A landscape with many valleys, sampled at points; each row gives a point and its height.
From any point a ball rolls to the lowest of the 2 points nearest to it. It stops when none of these is lower. Distance is the straight distance between rows; heights are no part of it.
sokos: [144 164 130 153 104 144 120 114 129 140  86  96  65 163 121 154 160 117
 123  74]  height 642
Dokis: [142  88 120 158 131 110 174  87 118  69 143  81 118 184 120 106 185 106
 130 111]  height 546
dema: [149  56 106 131 140 104 156 113 179 104 176 142 174 114 136 139  91  85
 171 181]  height 697
Fabi: [129  78 108 117 174 141 139 132 107  83 171 132 184 117 142 110 105 129
 143 190]  height 638
papet: [166 116 120 145  94 112  88 136 192 124  75 132 155 111  96 158 121 123
 100 151]  height 509
rezor: [132 101 175  98 160  82 131 118 142  95 178 161 193 122 132  83 133 150
  71 121]  height 402
Tev: [190 154 138 116 165 111 148 113 120 182 176 172  94 154 141 153 141 152
 112 136]  height 327
kofo: [119 156 124 107 116 132 120 150 122 175 122 143  91 108 121 116  95 120
 114 140]  height 809
nofi: [111 149 136 140 108 201 101 153 125 123 118 138 114  91 141 146 107 142
 148 140]  height 430
Bil: [129  91  89 149 142 165 155 143  91 100 123 106 129 134 121 134 125 125
 164 171]  height 425
fofan: [169 115 112 122 207  91 171  92 127 170 169 104 129 192 166 134 145 135
 122 102]  height 462
toli: [120 167 117 144  97 150 114 140  82 110  74 121  95 130  97 124 161 146
 115 133]  height 390
gagur: [132 112 135 141  94 174 119 138 168 110 137 144 136  95 137 140 126 130
 144 148]  height 408
Tope: [119  84 103 134 172 129 189 106  79  95 179  83 109 175 148 104 141 108
 163 121]  height 507
mamos: [111 163 157 145 117 143 109 120 165 160 119 109  81 130 150 165 129  99
 157  54]  height 689
fila: [101 111 156 168  86 167 140 126 154  89 115  85 100 146 126 156 160 110
 183  71]  height 606
Mili: [153 133 127 154  52 109 179 121 135 107 113 146  85 122  85 133 165 102
 155 103]  height 577
vova: [139 136 119 120 126 108 124 115 219 224 150 122 131 118 161 155 110 122
 117 146]  height 837
teget: [109 134 142 141 125 146 133 131 109  82 122  99 125 134 124 124 153 135
 139 100]  height 583
zuso: [144 161 111 139 173 160  68 123  53 104  86 149 139 147 141 162 136 172
 133 137]  height 471
rel: [ 93 180 138 107 114 113 133 125 159 232 140  98  52 149 149 131 124 118
 106 110]  height 560
Sef: [111 144 175  93 136  69 105 131 139 119 127 148 163 114 114  93 124 137
  85  82]  height 418
fal: [ 84 116 107 108 130 125 111 158 151 179 110 115 163  82 135 116  66  93
 144 132]  height 176
Sidud: [161  99 131 116 197 113 112 126 128 106 148 137 185 142 139 124 127 145
  97 151]  height 130
Dufu: [ 58 147 119 108 115 163  96 156 146 182 101  79 109 113 141 116  93 143
 110 144]  height 481
Lazig: [168 177 145 137 113 115 115 112 176 184 136 156  79 132 141 167 129 124
 110 119]  height 266
tak: [ 96 124 143 147 135 148 109 120 183 155 111  74 119 143 157 169 128  99
 169  60]  height 699
zuvad: [123 155 119 118 139 100 101 135 131 191  99 149 113 112 126 136  68  67
 147  95]  height 269
zuv: [ 85  70 121 146  76 154 167 139 130  80 120  93 133 122  99 109 147 112
 171 158]  height 761
panul: [ 94 155 123 127 109 182  88 156  81 109  95 155 129  84 125 134 111 151
 154 152]  height 445
netuk: [160 113 120 166 104 163 161 124 145 111 132 113  87 148 128 172 157 117
 165 131]  height 139
deviz: [113 120 108 113 117 119 163 122 207 226 163 107 123 116 161 149 112 123
 143 157]  height 830
zineb: [157 128 110 148 172 167 155 114 150 169 171  89  94 172 176 176 153 136
 151 134]  height 150
feni: [164 150 121 110 143 148  88 147 115 143 118 164 137 118 125 125 120 171
  78 191]  height 278
guve: [ 74 125 136 104  94  80 183 129 168 166 160  93 113 112 138 113 125 106
 141  85]  height 210
Pobif: [125 162 160 108 191 143  56 133 114 167 125 171 145 130 158 137  93 144
 109 122]  height 253
Lel: [148 140  94 120 189 162 119 145  46 132 127 130 127 165 130 127 145 183
 110 185]  height 274
deza: [ 90 146 110 124  72 102 117 151 133 155  61 113  99 105  89 116 102  97
 124 111]  height 299
rito: [161  98  99 144 152  94 104 124 127  73  88 118 205 137 105 123 136 140
  91 177]  height 588
tos: [ 96 156 147 124  89 157 167 130 148 172 164 109  57 121 153 147 138 124
 165  91]  height 834
ler: [ 98 120  94 153  90 161 104 150  92  79  75 125 160  96 100 136 139 141
 156 172]  height 539
nudo: [ 82 163 114 102 163 113  96 119  22 135  75 130 122 151 122 108 115 151
 131  96]  height 153
Molug: [ 89  85 147 132  78 136 133 136 216 136 115  72 145 125 120 144 133 120
 136 126]  height 370
Mevu: [113  87 138 103  94  86 177 117 177 107 189 134 169  97 127  83 115 127
 102 156]  height 376
Kefez: [130 117 124 123 127 128 192 125 107 111 189 144 105 116 136 118 129 114
 173 126]  height 579
Pev: [163 158 125 132 134 160 147 140 104 146 163 160  73 124 144 149 127 131
 154 130]  height 516
Muraf: [103 120 109 134  76 106 136 149 126 121  70 100 131 112  80 118 130 112
 125 125]  height 322
nime: [ 89  73 139 148  86 153 164 124 141  69 163 114 123 113 116 112 127  96
 200 139]  height 750
todar: [120  90 142 109 156  67 170 120  97  76 179 146 165 122 119  78 119  98
 147 109]  height 503
sogar: [188 155 119 133 146  87  80 110 177 198  82 139 113 160 122 164 104  95
  92 128]  height 203
Pamuz: [134  78 120 125 153 123 169  97 176 132 200 137 159 112 167 139 101  89
 190 153]  height 709
rotem: [183 104 106 169  54 109 166 120 157 111  88 129  96 146  76 155 168 108
 146 137]  height 559
pok: [ 95 172 170 102 160 115  72 124 141 159 116 121 125 146 146 124 116 141
  91  77]  height 178
nabuk: [133 103 131 129 180 153 144 109 170 141 207 127 159 129 190 145 115 112
 164 151]  height 718
Vanet: [ 90 138 141  84 107 163 121 144 127 138 162 198 157  69 136  76  73 152
 102 135]  height 797
mibus: [132 137 121 116 172 118 122 138  43 102 113 160 152 133 115 107 124 150
 134 128]  height 233
dotop: [ 98 116 139 132  69 114 142 127 232 184 122  85 113 127 132 162 134 114
 141 110]  height 388
negil: [ 79 133 103 124 123 173 112 162 129 168  99  72 106 127 136 142 112 140
 134 153]  height 465
Beb: [ 92 151 126 127  78 132 170 142 123 162 123  98  60 120 115 124 134 107
 152  89]  height 824
Guki: [151  94 138 108 210 106 141 122  98 104 176 130 173 166 137 100 141 160
  87 166]  height 157
dutum: [156 114  95 134 149  98 156 116 110 147 118 124 122 143 131 135 108  90
 157  83]  height 641
rudib: [120 152 101 112 151 151  74 156 101 155  96 145 141 105 133 139  78 131
 132 162]  height 221
soko: [ 76  74 152 158  73 188 128 118 163  53 127  90 156 125 118 110 170 142
 143 172]  height 365
patem: [165 106 113 118 172 104 196 104 121 127 209 140 117 152 158 128 140 131
 149 156]  height 461
zutaz: [108 165 146 129  78 106 100 124 193 188  99 111  71 133 124 152 114 105
 108  97]  height 419
tade: [129 126 161 145 173 184 110 117 157 115 170 113 140 136 189 164 133 129
 156  98]  height 426
suba: [172 163 132 111 187 134 124 123  91 199 155 153  80 164 149 144 124 143
 119 128]  height 341
gufe: [129 145 120 111 175 136 120 143  66 133 115 129 122 152 126 118 125 165
 107 138]  height 252
vek: [152 162 113 114 122 126 124 152  87 163 115 160  84 129 102 119 114 135
 111 149]  height 803
nanaz: [154 136 106 134  92 115  86 149 161 148  65 139 129 107  93 147  98 117
  99 169]  height 491
nir: [ 91  99 122 137  49 135 178 154 125  98 122 115 134  99  78  79 158 121
 134 167]  height 771
Bilot: [140  99  99 107 200  72 163 104 125 177 150  83 148 181 158 114 124 112
 124  91]  height 473
kole: [130  87 124 139 107  87 175 117 111  59 147 136 154 126  89  80 153 100
 135 144]  height 531
Fudil: [160 167 112 136 152 118  91 103 115 177  72 111  84 180 140 149 120 116
 101  90]  height 595
gen: [119 134 145 134 186 180 138 133  87 115 170 108 106 155 169 136 146 149
 151 107]  height 397
zaveg: [206 149 117 126 147  83  93 112 159 177  98 141 110 168 115 154 128 128
  66 141]  height 179
vegu: [ 38 171 138 130  90 154  76 132 107  98  80 103 141 107 132 130 141 161
 124 104]  height 483
Bule: [137  76 102 142 181 153 137 124 162 135 166  97 161 142 168 151 105 106
 164 164]  height 727
bim: [151 189 169 132 126 123  65 110 166 199 121 165  79 142 150 162 101 112
 103 112]  height 241
simap: [ 55 154 128  89 115 122 120 157  91 147 117 110 123 111 113  78 118 158
  91 135]  height 529
Sudi: [ 97 126 104 146 111 195 129 153 125 138 104  76  89 134 127 157 135 138
 152 139]  height 439
fef: [134 133 106 142 127 142  78 141 112  91  87 130 164 112 117 145 130 153
 124 162]  height 521
somu: [ 84 163 136 100 120 105 157 131 141 200 148  88  70 137 137 108 125 119
 113  90]  height 550
bife: [140 155 121 113 194 135  62 140 103 182 106 174 151 121 147 139  69 109
 141 139]  height 239
Nizek: [ 83 191 156 121 105 137  61 133  68 108  78 178 116 107 118 124 123 152
 117 115]  height 466
lago: [ 82 137 137 124  57 147 167 157 126 130 133 118  95  89 104 104 132 123
 142 114]  height 816
rof: [133  94 158 168 125 159 123  99 142  29 155 128 137 132 131 136 161 111
 163 129]  height 297
Reto: [145 154 146 139 113 131 103 136 121  99 105 156 122 111 114 140 124 114
 140  89]  height 623
vez: [144 137 148 112 170 129 114 120 185 170 174 114 139 148 169 143 136 150
  88 125]  height 849
Tuf: [ 88 137 130 152 137 167 101 127  64  49 116 127 169 117 138 132 157 158
 156 137]  height 567
bon: [ 72 171 142  89 160 119 110 144  58 156 108 131 105 136 128  97 109 145
 125  92]  height 169
loz: [ 85  76 139 170  99 169 126  98 123  17 122  98 154 137 112 113 185 115
 159 170]  height 344
Devu: [101 136 148  94  89 137 153 150 128 135 180 183 130  65 130  88  93 130
 135 115]  height 804
Sovan: [155  94 140 169  78 178 146 121 159  83 129 122 106 140 116 166 164 117
 168 156]  height 208
guz: [115  79 149 141  84 117 168 104 162  63 179 146 139 101 123 112 132  92
 169 136]  height 740
Pifa: [ 98 116  95 110 130 133 103 163 125 156  96 129 162  80 123 127  64 119
 139 162]  height 195
vov: [109 124 118 103 107 119 168 132 176 199 173 111 106 112 144 125 115 129
 119 142]  height 823
mitip: [153 162 142 108 160 110 138 123  47 172 128 171  68 165 112 110 128 140
 110 100]  height 620
Dofo: [137  60 111 148  93  99 172 106 183  91 150  89 145 151  97 109 161 114
 112 197]  height 392
meka: [146 119 108 152 142 137  86 128 176 134  77  74 143 158 132 173 140 137
 100 134]  height 177
fud: [165 153 143 145  40 123 159 120 183 139 124 158  74 110 103 168 159 131
 133 138]  height 328
Repe: [128 127 125 129 109 125 130 148  87  82 110 153 151  92  97 109 132 125
 136 146]  height 775
nodip: [180 102  77 151 164 145 149 107  83 123  98  94 118 173 137 140 138 126
 137 119]  height 354
Notun: [146 135 136 121 155 113  91 125 211 204 137 109 147 135 156 154 111 126
  91 141]  height 843
vuves: [138 122  95 114 145  75 137  89 111 180  82  79 110 174 133 107 111  98
 108  42]  height 619
banuf: [ 78 110 149 106 108  93 161 134 166 126 159 106 147  99 121 107 119 104
 132  91]  height 192
nusa: [165 125  86 149 131 116  95 118 147 138  50  75 128 169 114 150 143 137
  85 133]  height 220
punu: [121 165 147 126 125 132 140 143  29  89 120 173 114 114 103  93 155 140
 146  93]  height 609
fovu: [ 72 143 166 105 110 141 122 138 148 116 143 100 141 111 136  92 138 164
  84 111]  height 512
Roguv: [116  98 162  90 123  83 169 115 159 104 210 144 172 116 129  63 132 149
  78 142]  height 391
lidil: [116 141 138 114  99 194 152 136 158 165 189 156  98  85 169 133 104 144
 152 133]  height 856
Kuzo: [ 67 113 133 106 129 138 111 150 160 138 133 113 176  82 151 114  78 117
 142 110]  height 158
Tidi: [160 167 148 128 155  97  60 121 155 188 101 158 113 146 137 155  99 104
  98 111]  height 223
lan: [133 146 117 123 119 127 174 146  45 115 143 156  89 119 104  98 140 127
 153 119]  height 600
Kidus: [194 154 123 156 148 129  89 125  94  87  79 168 134 139 111 150 138 132
 121 121]  height 508
pup: [126 105 113 124 113 168 194 130 131 128 206 108  96 132 138 118 142 147
 142 189]  height 482
sopo: [133 156 135 103 157 101 116 136 105 199 146 184 120 108 140 117  72  88
 152 104]  height 258
pefom: [123  77 133 139 129 101 133 108 117  30 144 137 190 116 107  87 140  99
 138 156]  height 543
pudu: [105 171 154 123 131 174 137 127 135 186 175 130  69 117 173 151 128 123
 167  85]  height 842
dod: [162 115 122 149 148 152 162 105 154 131 170 107  97 160 160 175 155 122
 167 137]  height 92
lofu: [ 96  84 128 112 125 166 183 126 159 131 213 105 131 119 160 104 114 139
 139 174]  height 506
vukat: [130  77 120 160 141 108 145  87 113  37 131  93 157 169 111 102 175 105
 132 133]  height 561
Kuri: [132 161 129 119 145  99 125 110 168 213 139  93  92 168 157 149 130 123
 108 100]  height 573
Lok: [144 131 163 155 127 149 103 123 147  80 123 143 133 116 141 160 133 105
 160  63]  height 633
kaga: [127 134 139 137  72 174 171 139 138 136 161 165  78  88 138 154 119 111
 203 115]  height 872
Guven: [165 119 128 107 117  63 155 139 130 128 155 186 162  93 107 102 105 114
 113 135]  height 625
fana: [137 152 139 104 199 144 125 133 113 218 175 136 108 149 168 129 114 143
 122 131]  height 353
redav: [108 144 156 128  71 119 118 127 206 157 122 111  99 112 123 151 134 117
 113  92]  height 405
dut: [156 136 122 128 117 139 117 153  94  99 121 190 145  79 105 122 110 128
 139 151]  height 770
lop: [157 124 131 150  58 156 132 151 155 108 115 163 120  87  96 143 135 126
 128 154]  height 380
Bal: [122 117 121 130  68 103 185 150  92  96 130 137 140 106  74  65 172 127
 100 167]  height 779
nifaz: [169 130 112 133 191 149 124 124 143 170 149  87 112 183 158 155 149 154
 102 147]  height 204
Rap: [106 152 145 126 145 112  80 126 148 128  92  93 135 142 139 134 130 130
 100  81]  height 159
Vokes: [132  61 106 146 131 148 139 135 180 134 128  99 159 127 139 161  96  98
 175 156]  height 739
peti: [165 108 109 153 115 101 118 115 151 109  76 112 142 143 104 154 135  99
 133  90]  height 547
Mekom: [128 131 132 106 130 112 184 141  74 124 185 167 104 107 122 101 122 124
 152 117]  height 590
Pigu: [126 126 134 114 206 148 157 124 118 175 200 103 122 156 182 127 131 156
 130 131]  height 369
lefiz: [189 137 106 165 155 167 126 122  57  74 103 151 112 151 122 154 148 131
 167 120]  height 464
feri: [152 144 147 135 184 112  77 110  86  78 101 153 176 159 128 135 157 172
 102 107]  height 632
Zus: [ 77 143 142 134 134 164 122 137  84  75 124  98 141 128 143 114 163 161
 131 108]  height 576
Vanev: [ 89 167 179  93 182 116  83 125  90 178 120 145 106 151 148 113 109 149
  97  87]  height 186
Reti: [150 153 145  97 166 129  84 141 113 178 131 172 118 136 134 122 106 171
  69 169]  height 285
zupo: [124  91 131 128 135  83 190 108  89  54 184 145 144 139 104  69 160 104
 138 142]  height 518
bune: [150 161 119 157 131 171 124 130  53  87  95 144  91 149 120 138 167 137
 152  99]  height 435
rere: [ 87 120 135 134 141 124  99 110  70  30 121 141 210 116 128 108 157 162
 135 149]  height 558
Sivo: [ 95 132 152 143 112 173 135 137 141 105 132  86 110 128 143 144 145 124
 156  84]  height 593
nipuf: [ 72 161 146  99 112 114 103 139 126 139 113  94 120 123 118  95 146 164
  65 118]  height 520
buna: [140  86 129 135  94  92 183 104 180 104 175  99 136 148 114 112 167 141
 102 176]  height 407
zel: [ 81 132 140 102  94 132 159 160 115 130 155 143 123  70 124  92  98 107
 155  98]  height 808
nasoz: [133  57 105 153 107 108 155 118 172  92 112  76 149 158 102 132 142 107
 133 161]  height 368
nubeg: [187 152 142 118 153  88 115 129  61 121 109 194 131 147  79 105 150 160
  73 146]  height 240
lenum: [136 132 127 127 151 115 100 130 167 149 104  93 136 146 129 145 129 126
 100 109]  height 133
lalat: [145 104 104 168 115 138 119 116 127  78  69  80 146 164 107 142 170 133
 125 130]  height 315
Derib: [117 130 154 122  86 103 102 139 192 141 108 143 150  80 117 135  92  95
 125  98]  height 314
fegig: [141 117 114 136 140 174 166 146  97 105 164 109 110 139 132 120 153 151
 134 181]  height 455
tupa: [127  91 155 146 114 147  98 113 181  52 143 140 197  95 137 127 130 140
 110 156]  height 663
govo: [111 101 147 162 132 163 118  99 121  20 145 111 162 135 125 115 179 130
 136 166]  height 324
sisa: [126  78 112 151 139 119 193  82 126  81 170  81 103 176 135 122 162 104
 168 120]  height 528
fepi: [127 151 132 111 205 116  98 113  32 145  91 154 126 162 138 117 107 140
 127  72]  height 171
tiva: [136 165 150 128 150  93  77 118  82  84  77 165 160 146 104 119 154 160
  90  97]  height 626
gulep: [142 143 108 120 147  83 105  97 105 154  59 102 115 170 117 119 117 117
  97  69]  height 608
mudop: [122 110 131 105 174  79 157 126  82 110 148 136 154 140 124  91 119 114
 140  72]  height 493
Kiraz: [112 131 162 134 179 186 121 123 125  96 186 109 132 138 181 136 145 149
 139 105]  height 412
rak: [142 155 101 126  98  93  84 136 140 159  50 122 107 137  87 128 110 119
  67 159]  height 470
pago: [170 116  75 133 163 112 103 136 117 145  78 118 159 146 120 139 101 123
 110 155]  height 270
Felab: [107 139 121 105 114 146 149 157 133 182 164 127 103  98 137 110 106 139
 110 152]  height 815
zivek: [ 70 127 145 101 124  96 119 142 141 128 125 111 160  96 132 101  98 105
 134  72]  height 175
Gak: [120 181 135 117  85 101  87 138 143 180  78 128  72 137 106 120 101 128
  65 160]  height 449
gumuf: [166 164 148 119 141 135 150 127 132 164 180 140  79 150 143 141 165 165
  96 140]  height 311
bemu: [130 124 128 127  89  96 126 144 162 147 109 142 130  96 105 139  95  91
 143 112]  height 300
bavo: [ 71 110 132 143  97 206 149 148 132 107 140  76 107 120 138 128 146 153
 152 151]  height 406
lotu: [108 125 151 134  68 188 155 125 174 130 181 155 101  79 160 144 116 124
 187 111]  height 864
fuba: [176 132 116 144 149 166 143 136  85 111 145 149 101 132 138 153 131 122
 166 129]  height 495
Kivi: [175 126  79 119 156  85 115 127 108 162  78 131 131 150 108 124 100 111
 104 128]  height 246
Siro: [170  89  83 153 138 145 145 130 118 105 108 108 130 147 120 151 127 115
 147 156]  height 394
bivo: [127 137 144 162  71 143 144 114 163 130 105 100  68 145 118 171 166 117
 158  73]  height 624
Zop: [182 121  83 163 136 139 103 105 124 109  40  88 128 173 116 165 159 137
 106 127]  height 267
Fovok: [168  78 112 160  53 108 163 129 184 108 107 125 127 128  74 149 145 108
 137 173]  height 540
zun: [155 122 121 135 130 147 112 136 185 181 147 158 141  93 153 174  87  94
 169 143]  height 755
Fuz: [126 170 116 155 107 158 116 126  61 105  67 118  81 143 113 133 153 126
 149  77]  height 414
salo: [116  85 114 137  92  95 155 135 153 108 102  91 151 130  92 113 136 106
 128 131]  height 345
zit: [164  92 113 116 127  78 145 148 122 105 148 168 178  98  97  97 105 117
 115 173]  height 616
Reb: [164 129 135 151 178 140  80 113 113  55 108 137 179 148 142 151 150 161
 117 140]  height 643
seb: [193 134 108 157 124 108 107 109 125 110  64 140 115 147 106 151 134 110
 118  89]  height 530
res: [125 169 149 114 143 113 123 132  37 130 108 172  93 142  97  95 145 151
 109  95]  height 615
vare: [170 152 131 108 156 117 111 142  64 137 117 195 135 137  97 117 132 175
  73 180]  height 254
pamap: [ 56 149 143 132  99 169  75 142 150 115  82  85 138 108 137 144 128 154
 123 107]  height 492
fifi: [165 102 120 133 132  97 172 110 175 128 175 111 120 155 135 142 157 131
 119 164]  height 424
zemi: [145  79 119 121 144 108 135 125 191 134 168 134 187 108 142 132  91 113
 120 167]  height 683
bufe: [160 130 101 113 171 121 136 139 114 169 139 102 112 169 127 127 136 157
  82 168]  height 234
mano: [152 188 157 104 128 104 158 102 159 196 182 146  59 154 157 148 161 163
  94 124]  height 296
tagi: [156 142 130 133  36 130 151 139 167 145 130 180  94  81  96 140 128 118
 125 150]  height 355
bogo: [154 107 151 148 159 155  82 111 152  44 139 142 190 127 147 146 138 145
 118 157]  height 654
Pofi: [175 188 169 116 135  95 117  97 166 190 154 161  72 163 150 165 154 148
  91 113]  height 284
zimes: [128 126 114 121  88  97 157 150 110 120 109 129 136 115  76  81 152 133
  85 165]  height 784
Netu: [133  77 164 173  97 167 128  97 186  51 150 109 136 150 135 158 165 117
 162 142]  height 265
zabiv: [160 138 122 130 137 142 102 155 100 121 110 192 143  80 124 143  84 101
 159 137]  height 765
tilap: [170  93 108 134 179  99 179  99  93  96 180 119 128 179 142 113 147 118
 142 128]  height 484
Dasav: [ 97 111 153 143 125 139 130 107 218 163 155  88 136 126 176 168 128 103
 167  83]  height 708
Vik: [ 62 166 153 102 124 176  86 140 145 167 128  97 116 116 161 116 113 167
  83 127]  height 494
vugo: [143  77 138 134  87 108 173  85 192  80 188 171 143 101 135 135 119  96
 182 153]  height 729
dev: [151 165 117 117 152  82 121 101 145 216 109 110  88 173 139 142 114 101
 104  90]  height 581
sepov: [ 68 187 146 137  74 148  71 138  92 101  75 143 124  93 114 121 152 163
 115 117]  height 474
Sike: [ 96 131 120 135 120 150  79 144 144 114  79 102 148 110 126 154 117 139
 124 134]  height 505
gili: [ 65 133  97 141  88 129 117 142  72  80  74 117 172 102  98 112 150 145
 139 157]  height 551
gom: [141  86 149 126 138 110 108 119 199  96 154 134 200 110 143 129 110 127
  98 142]  height 672
tufad: [ 65 163 131  96 112 128 136 163  99 176 129  93  75 126 123  88 116 140
 110 110]  height 538
Roz: [ 79 109 121 145 101 115 148 127  88  56  91 101 170 120  99  93 165 122
 137 126]  height 563
Dak: [139 136  99 119 179 188 110 154  85 134 132 124 136 131 152 141 119 173
 124 197]  height 273
tabom: [125 159 115 139 127 137 141 110 126 178 111 109  64 149 149 152 124  93
 169  56]  height 676
pogus: [161 145  75 129 114 115 131 149  69 144  73 135  96 137  83 112 131 134
 105 166]  height 796
Fune: [125 117 168  83 169  65 118 129 136 133 156 158 184 120 133  97 110 138
  90  95]  height 411
kemeg: [127  81 152 137  71 119 125 120 230 107 131 114 170 107 122 145 125 116
 123 138]  height 349
toda: [116 169 150 109 117 156 167 127 132 177 198 168  83  90 173 138 114 126
 178  98]  height 848
Tabag: [145  85 130 113 142 109 155 124 129  86 184 161 175  98 127  93 106 118
 123 170]  height 627
nakeg: [144 125 122 129 138 165  97 152 140 153 132 172 154  74 144 148  70  98
 173 142]  height 762
pugaf: [168 118  80 128 171 136 107 147 132 158 105 105 140 151 129 154 118 146
 104 176]  height 271
nokod: [155 141 104 158  93 135 136 106 131 156  65 106  64 158 116 157 130  94
 159  56]  height 659
godev: [ 96 113 113 134 130 140 180 122 159 186 164  83 100 138 159 151 126 110
 187 117]  height 545
Mutol: [151 136  81 127 171 173 103 160  74 145 117 154 124 117 136 144  94 144
 148 179]  height 245
lapez: [170  99 118 147  63  97 129 137 196 120  91 134 147 114  80 147 137 114
 108 159]  height 523
rofim: [ 53 155 171  86 141 161  97 141 126 139 152 119 139 102 158  95 115 176
  95  99]  height 504
Puren: [170 145 122 108 143  72 109 135 102 147  94 162 127 140  91 105 119 139
  78 136]  height 222
meb: [116 130 138 111 203 172 133 142  80 143 186 113 130 153 168 118 132 172
 123 139]  height 381
denev: [ 79  90 132 120 134 145 181 128 171 154 196  75 122 127 175 131 123 123
 160 131]  height 526
mor: [132 168 154 130 110 130 108 143  78  86 105 184 115  95 107 119 137 121
 141  84]  height 617
sig: [135 162 172 131 117  98  84 125  89  75  92 184 150 118  97 114 154 144
 103  84]  height 622
Ket: [107 124 107 119 191 125 113 129  48  95 107 126 175 135 141 124 110 143
 154 108]  height 216
fusol: [156 127 139 126 179 119  94 129 140 132 127 135 161 135 140 142 119 139
 109 113]  height 98
Nol: [140 120 114 119 216 122 115 108  45 114 101 127 151 171 148 126 121 141
 145  73]  height 193
gemi: [170  96  98 128 155  86 128 133 103  84 114 158 189 120  96 108 128 128
 100 174]  height 602
valim: [129 136 162 149 134 195 102 121 184 128 160 124 128 112 179 173 130 127
 154 105]  height 441
sez: [159  81 117 132  97  93 174 102 209 122 173 165 151 101 143 155 105 105
 170 176]  height 715
Nedun: [ 97  98 134 130 151 102 113 114  93  32 129 132 202 120 122  95 141 122
 141 130]  height 552
gif: [ 72 140 124  92 115 147 112 163  91 133 131 163 153  65 129  90  76 138
 134 133]  height 791
sedu: [105 100 150 116  64 107 123 128 221 125 130 128 168  84 116 118 106 118
 100 119]  height 332
zan: [ 68 119 114 104 115 150 139 160  86 106 135 127 163  77 125  86 106 153
 127 154]  height 786
Dez: [118  86 126 103  75 105 155 129 199 126 159 146 179  76 116  91  97 129
  93 158]  height 356
ditum: [126 121  97 116 139  91 164 113 107 164 102  85 108 154 130 117 112  90
 148  54]  height 630
tila: [130 156 178  90 187 134  71 125 117 198 147 193 131 127 152 124  88 145
  86 139]  height 268
Zuku: [129 149 115 161 100 160 131 132  92  87  84 106 114 152 104 122 199 153
 106 145]  height 367
Poro: [178 166 140 147  81 138 140 113 185 151 140 145  67 130 131 184 162 143
 125 126]  height 298
Deg: [166 118 113 125 168  95 174 105 145 159 180 135 126 150 159 143 134 120
 141 135]  height 444
ror: [134 172 132 149 147 158  89 128  45  77  87 156 134 142 125 142 169 164
 137 116]  height 456
gatut: [167 153  99 123  94  96 153 146  75 137 101 161 113 122  70  89 154 134
  82 173]  height 790
nuz: [148  94 112 153 152  97 126 106 114  51 102 107 184 154 106 111 166 127
 105 153]  height 575
Dem: [155 130 142 107 105  76 176 132  96  99 164 185 134 106  92  85 145 130
 114 131]  height 634
Tokin: [112 114 114 126 130 136 198 123 125 154 181 112  90 132 153 141 133 105
 194 109]  height 562
taram: [171 146 134 106 165  75  93 124 145 174 110 140 129 162 117 126 126 147
  59 137]  height 200
gusol: [108 130 160 112 103  84 136 132 133  93 131 137 162 104  99  90 137 126
  98 100]  height 427
popi: [124 161 144 101 178 136  90 147  83 192 142 193 123 104 152 120  67 109
 151 127]  height 250
Bekad: [196 108  72 151 153 131 128  92  83 119  61  92 119 179 124 137 148 137
 116 101]  height 319
Nuruf: [169 161 108 135 160 130  71 127  66 126  59 165 120 151 116 150 117 140
 112 130]  height 488
Pamo: [104 155 125 118 100  94 106 143 128 168  83 139 101 106 106 123  78  78
 141  93]  height 281
burat: [122 102 125  99 183  64 158 119 109 129 151 103 161 160 139  94 118 115
 117  78]  height 485
ges: [137 112 128 167  99 134 146 115 126  70 101  97 134 153 102 120 198 134
 109 135]  height 342
ter: [104 173 144 110  81  97 100 136 166 183 100 117  75 126 112 120 108 110
  86 125]  height 434
vozen: [133  91 117 140 116 126 142 130 191 158 132 118 149 111 136 167  98  90
 179 126]  height 747
Siru: [ 89 104 127 125 115 147 130 142 107  77 133 136 185  86 118  95 117 141
 131 157]  height 781
Vav: [ 80 176 129 107 108 146  54 144  80 123  84 176 136  81 125 130  87 150
 132 143]  height 457
Zizer: [ 69  94 152 139  77 176 156 130 164  91 158  81 133 119 127 104 155 148
 126 148]  height 382

Two balls start at each pair of points below. Name the first point that both come to, or write never.
ror and fuba => bune
bavo and Sike => never
gulep and Nuruf => never
mitip and lan => never

Call two points neighbours if one is among the 2 nearest of the other. Go from one point of each pair to the other, from neighbour to neighbour, staying as low as possible. Name the highest point that can't be avoided.
zaveg and bife => Reti
Kuzo and nudo => Lel
nudo and lenum => Vanev
dod and zaveg => pugaf
